Each row is a point on a landscape with many valleys, with its height.
A ball rolls from a point to whichever of its 2 nearest points has the largest drop for the distance, and stops where none of them is lower. Distance is the straight distance between rows; heights are no part of it.
Lelub: 83  105  101  100  74  78  145  126  149  162  138  119  138  169  142  117  105  117  159  102  159  115  height 341
feva: 162  113  126  116  113  138  142  96  128  126  131  148  69  173  91  124  173  102  144  83  167  105  height 644
gigeg: 187  160  94  150  120  173  124  82  115  98  93  145  81  144  80  175  133  163  147  104  139  132  height 240
Nasup: 114  142  159  157  147  176  97  124  118  87  133  124  68  131  108  117  107  158  126  117  157  140  height 658
nimek: 107  118  115  85  151  86  169  116  148  159  138  164  165  135  131  164  151  136  116  125  134  133  height 444
Zesok: 148  116  105  85  158  159  125  80  83  146  117  142  84  119  149  113  172  148  86  153  97  134  height 551
Faz: 89  169  136  98  113  97  178  117  83  146  105  182  142  126  117  143  142  129  157  125  129  117  height 446
lonem: 127  146  92  112  103  83  105  205  92  103  122  100  133  117  122  43  97  129  113  155  148  109  height 636
did: 152  125  152  182  118  173  116  123  143  173  113  146  129  121  135  166  99  83  146  76  95  126  height 232
Bulov: 64  136  154  135  159  99  144  120  166  121  133  108  175  140  71  122  156  109  128  164  108  169  height 630
fas: 152  144  87  114  95  114  153  122  110  125  139  114  147  125  120  122  129  125  127  114  143  105  height 600
balat: 94  112  135  126  143  128  183  76  138  134  162  172  104  146  110  152  151  134  158  138  131  115  height 456
tegi: 121  106  149  126  116  102  122  120  109  155  91  92  158  103  121  85  106  113  116  177  81  137  height 157
fedil: 133  164  122  150  114  134  155  146  87  126  129  154  157  90  154  136  127  127  150  155  94  105  height 508
pulur: 179  157  129  143  88  162  102  121  120  146  105  81  181  112  119  144  119  113  126  126  88  134  height 581
girab: 95  120  86  135  124  72  126  197  111  109  148  136  121  115  164  74  89  142  120  147  168  108  height 604
Giniz: 170  98  116  108  161  108  97  118  92  158  92  154  74  106  179  98  165  127  72  157  87  122  height 495
tikil: 115  115  126  110  145  160  152  88  70  104  149  112  101  94  109  77  118  139  124  170  112  101  height 660
silud: 142  83  102  115  166  108  149  91  127  138  132  112  129  105  139  105  132  125  74  130  123  121  height 544
zalid: 109  127  101  176  157  114  147  131  121  129  130  169  116  103  180  133  91  154  137  121  137  125  height 432
gid: 150  102  147  158  165  150  118  115  134  122  131  91  143  99  121  94  158  70  95  134  88  120  height 112
gabav: 108  140  84  96  96  101  140  153  106  142  131  113  119  149  114  50  78  149  157  113  153  123  height 194
veri: 144  63  136  66  157  102  133  122  142  162  125  143  142  109  172  160  114  164  75  152  111  133  height 492
Dur: 154  130  124  136  130  128  89  143  156  161  118  102  175  124  146  140  146  138  91  162  95  169  height 289
kul: 152  127  114  147  97  128  124  139  145  105  144  96  128  135  118  133  102  114  144  91  172  101  height 624
dosu: 129  169  131  145  86  142  123  152  85  120  121  134  128  109  147  121  97  145  156  131  138  113  height 472
zonul: 127  147  136  181  141  133  116  112  158  100  112  77  147  137  72  103  151  73  135  105  122  151  height 548
kiza: 129  132  167  98  99  152  114  136  156  169  160  148  138  162  130  172  157  137  157  161  114  139  height 235
ruro: 147  131  110  126  160  152  140  63  116  123  104  146  78  145  80  135  162  111  118  74  139  128  height 619
pali: 106  104  93  116  108  90  175  106  135  142  149  165  108  154  134  136  126  119  168  88  170  87  height 388
lari: 85  156  114  96  139  90  158  115  102  121  112  137  139  131  97  111  156  135  118  138  137  138  height 474
zap: 150  126  171  132  82  181  91  138  107  176  120  124  131  124  175  139  97  138  135  147  87  139  height 374
numob: 165  105  140  121  99  154  82  110  159  135  117  49  137  156  122  122  104  130  93  103  134  167  height 481
sezoz: 94  132  178  94  121  112  119  146  137  95  121  104  144  134  102  143  121  144  101  125  166  138  height 348
Vel: 150  101  143  142  186  149  90  113  111  119  100  99  107  91  123  101  178  93  87  187  62  124  height 287
zugis: 114  122  109  100  85  91  137  133  130  147  123  111  117  160  110  78  101  101  157  65  183  102  height 285
fuzuv: 94  127  180  117  154  127  145  95  144  113  110  102  168  124  54  151  129  104  125  121  122  140  height 609
tuki: 144  142  101  121  145  152  120  82  123  132  127  119  105  148  113  121  181  134  111  132  120  151  height 588
mebiz: 119  132  87  144  145  91  134  185  130  98  158  150  103  124  166  84  136  124  120  105  179  106  height 576
Toza: 143  161  110  177  89  147  120  126  131  138  133  135  109  150  133  128  126  137  174  127  132  134  height 427
Fur: 134  107  157  152  132  142  144  99  169  170  142  114  167  133  93  141  131  66  155  102  96  123  height 455
Gori: 129  134  146  174  155  151  100  178  166  105  165  136  123  127  177  136  165  126  122  150  125  144  height 754
Kazak: 129  179  165  161  158  177  107  129  115  105  89  156  97  128  112  137  192  83  143  106  96  148  height 440
Leru: 125  125  137  137  186  165  130  104  112  125  131  138  126  97  132  132  177  125  113  183  68  137  height 99
tisa: 110  106  106  106  92  131  148  105  147  131  190  122  107  170  145  138  132  162  149  162  148  119  height 519
Nin: 129  156  123  183  121  123  152  104  153  129  116  99  180  129  80  127  140  73  166  122  91  136  height 504
linot: 75  145  139  108  111  94  120  160  117  153  130  155  115  151  162  108  146  158  127  156  145  154  height 350
toka: 165  129  139  130  99  139  145  153  176  120  155  150  172  135  100  213  146  109  186  133  120  104  height 120
vin: 81  132  206  152  154  155  112  146  129  136  119  186  96  125  142  159  121  130  147  112  130  140  height 616
nede: 125  144  72  113  165  129  143  113  72  121  121  156  90  103  144  90  152  163  118  154  121  120  height 592
furu: 102  97  115  157  131  131  145  101  134  144  166  99  124  125  132  77  104  112  133  138  125  118  height 500
sagam: 115  112  187  112  176  97  118  147  138  132  89  120  179  88  87  117  154  68  101  129  101  133  height 359
dutem: 127  132  116  143  180  115  142  160  125  81  146  164  105  107  168  108  178  116  102  128  142  119  height 538
nopel: 116  73  125  143  144  156  147  62  153  168  174  108  103  156  124  103  132  105  122  129  113  130  height 542
Ditu: 148  135  126  108  118  169  100  114  93  127  123  86  95  127  108  56  117  132  123  127  121  130  height 496
mugib: 95  119  130  157  155  126  116  156  149  103  166  136  116  124  168  131  129  174  110  180  138  150  height 739
Siv: 114  130  106  124  153  117  146  122  54  100  113  142  98  74  128  77  90  164  129  175  116  97  height 628
Tus: 121  122  110  191  190  113  119  164  130  99  120  167  88  99  181  98  121  140  107  115  142  137  height 487
Kun: 107  110  102  132  115  132  179  86  131  155  177  146  130  133  143  150  111  142  163  151  113  104  height 488
Toz: 83  138  91  120  118  75  161  140  95  133  123  120  142  125  97  50  100  108  141  122  147  117  height 281
buvu: 134  115  151  117  155  114  140  115  140  157  112  129  173  112  109  133  152  71  110  95  107  125  height 407
riv: 139  173  73  88  109  129  111  178  91  90  128  84  131  133  87  64  100  166  126  149  139  116  height 611
lilus: 107  79  144  130  138  114  143  130  117  110  147  96  129  97  129  86  87  109  106  125  152  92  height 442
zifaf: 147  110  73  99  113  112  136  124  162  120  176  118  128  155  165  163  131  177  104  139  163  128  height 543
buz: 156  148  83  173  147  152  123  98  138  92  123  133  98  136  105  157  102  174  143  110  155  143  height 306
Zaro: 114  166  116  182  157  155  122  138  121  71  130  132  89  125  78  91  105  144  173  110  154  126  height 685
duta: 117  65  133  112  195  101  153  91  135  135  118  144  135  93  139  153  97  155  76  145  116  132  height 518
pedas: 100  176  136  167  126  134  178  130  112  115  135  183  135  118  129  145  142  118  198  148  96  121  height 541
fum: 118  71  150  111  144  180  120  68  129  143  157  104  76  146  135  99  112  140  94  144  116  149  height 489
sovep: 113  111  151  94  116  118  121  133  107  98  115  86  131  113  117  105  78  147  103  127  152  130  height 387
Betu: 164  149  143  131  81  148  115  110  133  104  84  135  115  162  80  196  125  167  154  117  155  147  height 169
Fet: 122  136  78  168  157  137  132  100  119  135  120  156  84  133  133  113  86  169  140  103  147  145  height 372
Foz: 112  125  111  116  166  89  147  122  111  115  116  125  148  101  120  107  161  123  89  170  108  131  height 505
tuma: 150  140  73  69  123  124  109  154  116  95  129  78  113  146  110  78  90  198  113  131  148  154  height 586
Lamu: 148  95  127  106  82  134  119  109  170  146  129  101  152  152  139  192  84  138  133  90  143  117  height 552
guvi: 155  133  151  146  138  152  152  127  138  106  141  125  160  99  120  171  128  99  133  110  112  98  height 249
kilun: 112  139  129  100  107  114  115  127  142  117  97  119  130  152  139  167  87  200  117  122  161  181  height 286
fese: 105  143  164  151  136  137  113  92  139  108  88  92  128  144  58  120  116  113  131  94  145  154  height 585
loduf: 116  126  134  113  114  150  162  109  95  81  178  88  127  116  82  91  125  107  137  151  135  84  height 690
Mobe: 148  130  105  133  121  119  127  163  141  113  148  131  169  103  179  189  99  174  110  155  132  118  height 277
lasu: 122  161  138  130  61  116  133  133  127  115  101  135  129  161  93  169  103  160  181  132  159  131  height 104
Lam: 115  66  101  89  145  99  150  112  169  175  158  137  161  130  167  154  126  134  100  130  128  121  height 467
Roko: 157  138  131  138  145  163  105  129  107  103  125  89  113  111  112  69  190  66  108  112  116  110  height 308
tunok: 102  99  123  103  141  114  185  82  127  113  164  140  103  135  101  122  135  114  134  102  165  95  height 426
lilo: 141  108  166  123  112  180  90  116  126  149  141  113  97  141  154  126  119  137  103  130  118  144  height 434
riled: 138  168  111  120  147  78  131  182  98  115  82  161  176  85  150  138  169  120  112  157  97  124  height 461
gema: 178  81  104  109  104  148  118  90  153  148  130  75  130  145  149  152  85  131  95  82  135  141  height 521
Pudip: 162  112  95  126  111  142  112  126  108  167  117  117  91  128  153  70  75  126  126  68  145  118  height 689
mas: 121  180  140  109  114  93  133  178  110  126  100  151  169  123  127  131  187  95  129  121  122  128  height 449
Vumiz: 95  146  129  160  119  105  140  118  147  124  93  167  127  150  109  192  98  171  173  113  154  150  height 180
nipu: 134  140  135  114  148  97  125  186  115  134  138  165  143  105  175  121  194  122  108  187  95  125  height 424
vuna: 160  137  145  121  84  163  102  119  76  139  94  83  136  104  128  88  99  110  126  123  102  124  height 553
Sanef: 133  95  124  138  95  156  111  121  140  156  168  130  63  167  162  96  115  114  155  90  158  102  height 688
doku: 148  128  139  131  124  174  78  84  144  124  93  74  104  156  88  126  110  146  98  106  125  191  height 441
Sano: 172  131  95  145  104  152  123  117  126  135  125  104  96  141  97  92  86  118  160  64  158  100  height 654
keb: 155  108  139  137  118  152  92  155  112  136  144  126  82  123  174  85  117  110  109  84  160  103  height 719
Loz: 104  134  136  146  129  110  111  136  166  145  93  140  162  133  142  195  75  174  137  116  142  167  height 239
ludol: 183  96  136  121  130  111  82  157  150  176  108  104  160  116  168  116  148  94  72  125  100  133  height 361
Konok: 120  114  152  132  156  47  111  151  125  137  68  113  161  87  113  96  132  92  101  170  84  127  height 283
Pab: 132  154  157  174  129  177  70  115  132  135  84  123  92  144  113  143  116  133  113  101  119  181  height 389
Baf: 137  172  137  133  153  182  85  137  86  107  98  125  79  119  114  89  203  90  126  122  116  123  height 422
nusoz: 133  100  166  121  93  132  103  132  110  191  98  110  145  112  166  102  82  130  132  167  68  145  height 290
dedal: 120  125  114  196  113  142  116  134  164  116  161  123  124  137  156  155  92  148  165  133  142  126  height 371
pafu: 160  118  141  111  162  133  143  144  178  123  161  159  174  104  122  205  139  105  143  113  122  116  height 183
fulot: 122  125  98  157  117  113  144  157  168  88  169  140  157  127  158  196  101  153  149  134  152  103  height 318
Deset: 137  139  175  149  111  153  93  129  125  148  82  122  118  134  121  141  106  105  118  70  134  141  height 329
vuge: 106  114  190  113  108  158  106  150  132  145  147  161  104  139  168  162  114  132  145  112  147  106  height 596
Fal: 143  141  57  85  92  116  131  149  122  116  160  108  120  157  153  116  104  198  120  160  154  148  height 562
vun: 142  164  137  106  123  128  125  155  150  169  152  179  158  150  139  168  202  123  154  161  100  151  height 275
vik: 196  87  125  87  129  95  102  133  109  161  100  116  121  107  172  97  154  107  65  145  94  111  height 430
nus: 161  117  120  133  131  130  94  146  143  133  118  114  147  114  173  162  105  182  84  147  123  158  height 229
lotu: 77  148  172  133  128  137  151  150  104  62  173  124  125  117  98  118  136  114  142  169  139  101  height 710
tob: 67  160  99  157  133  65  159  166  117  96  117  133  162  123  105  101  98  115  143  131  151  134  height 349
kubib: 119  163  149  103  142  84  167  162  153  96  120  155  179  130  94  168  173  82  140  99  138  117  height 421
Miz: 135  108  149  108  83  153  121  136  176  165  176  147  168  145  121  199  122  125  197  156  107  109  height 185
ruta: 124  152  105  89  105  75  177  119  126  139  115  174  142  154  108  169  173  126  145  103  154  115  height 423
Karod: 121  165  124  110  121  107  117  161  134  143  140  171  120  162  163  147  197  153  123  141  140  151  height 312
rane: 121  132  171  89  100  124  102  138  165  119  115  114  142  162  114  196  118  172  123  119  163  158  height 317
nadel: 97  127  131  103  133  80  134  166  97  139  128  168  128  115  175  118  141  166  110  194  118  131  height 385
kamu: 171  121  84  98  89  111  167  105  135  166  141  107  187  122  143  162  120  120  123  119  112  111  height 578
dig: 129  71  145  101  94  139  135  97  151  148  160  139  76  178  135  135  143  104  150  84  168  86  height 664
Rada: 148  139  145  186  133  164  129  135  167  147  139  168  128  139  138  173  143  95  178  116  89  138  height 320
kor: 115  94  161  106  98  151  120  126  144  143  146  128  147  122  160  184  78  142  147  108  134  94  height 574
vofa: 139  141  174  151  169  162  125  144  162  132  127  184  121  133  136  147  181  67  144  96  88  144  height 380
Mibe: 84  140  175  133  162  159  114  100  117  112  106  168  72  146  114  151  122  164  121  111  157  159  height 637
lasi: 157  162  87  143  92  113  136  121  129  157  112  94  205  120  118  141  133  112  133  140  89  135  height 550
faza: 142  134  105  114  144  133  97  136  91  101  107  79  118  105  94  49  153  107  109  145  118  113  height 425
zureb: 97  131  169  149  158  138  133  156  128  74  154  134  137  97  133  149  121  148  120  174  126  123  height 725
kip: 82  165  126  136  156  72  169  173  140  68  124  144  171  124  107  130  155  83  132  128  135  135  height 393

Call two points neighbours if one is among the 2 nearest of the other. Go from one point of each pair to the other, from neighbour to neighbour, staying as low as possible. Name the highest point that can't be avoided.
lasi / gid | pulur
gid / did | Kazak
nus / tegi | Bulov
lasu / tegi | nopel
Leru / gid | Vel
ruta / nus | pedas
tegi / gabav | riled
toka / tegi | buvu

For each start below, name the point where the ball stops.
lonem | lasu
zifaf | gabav
Nasup | did
furu | lasu
fuzuv | tegi
riled | toka
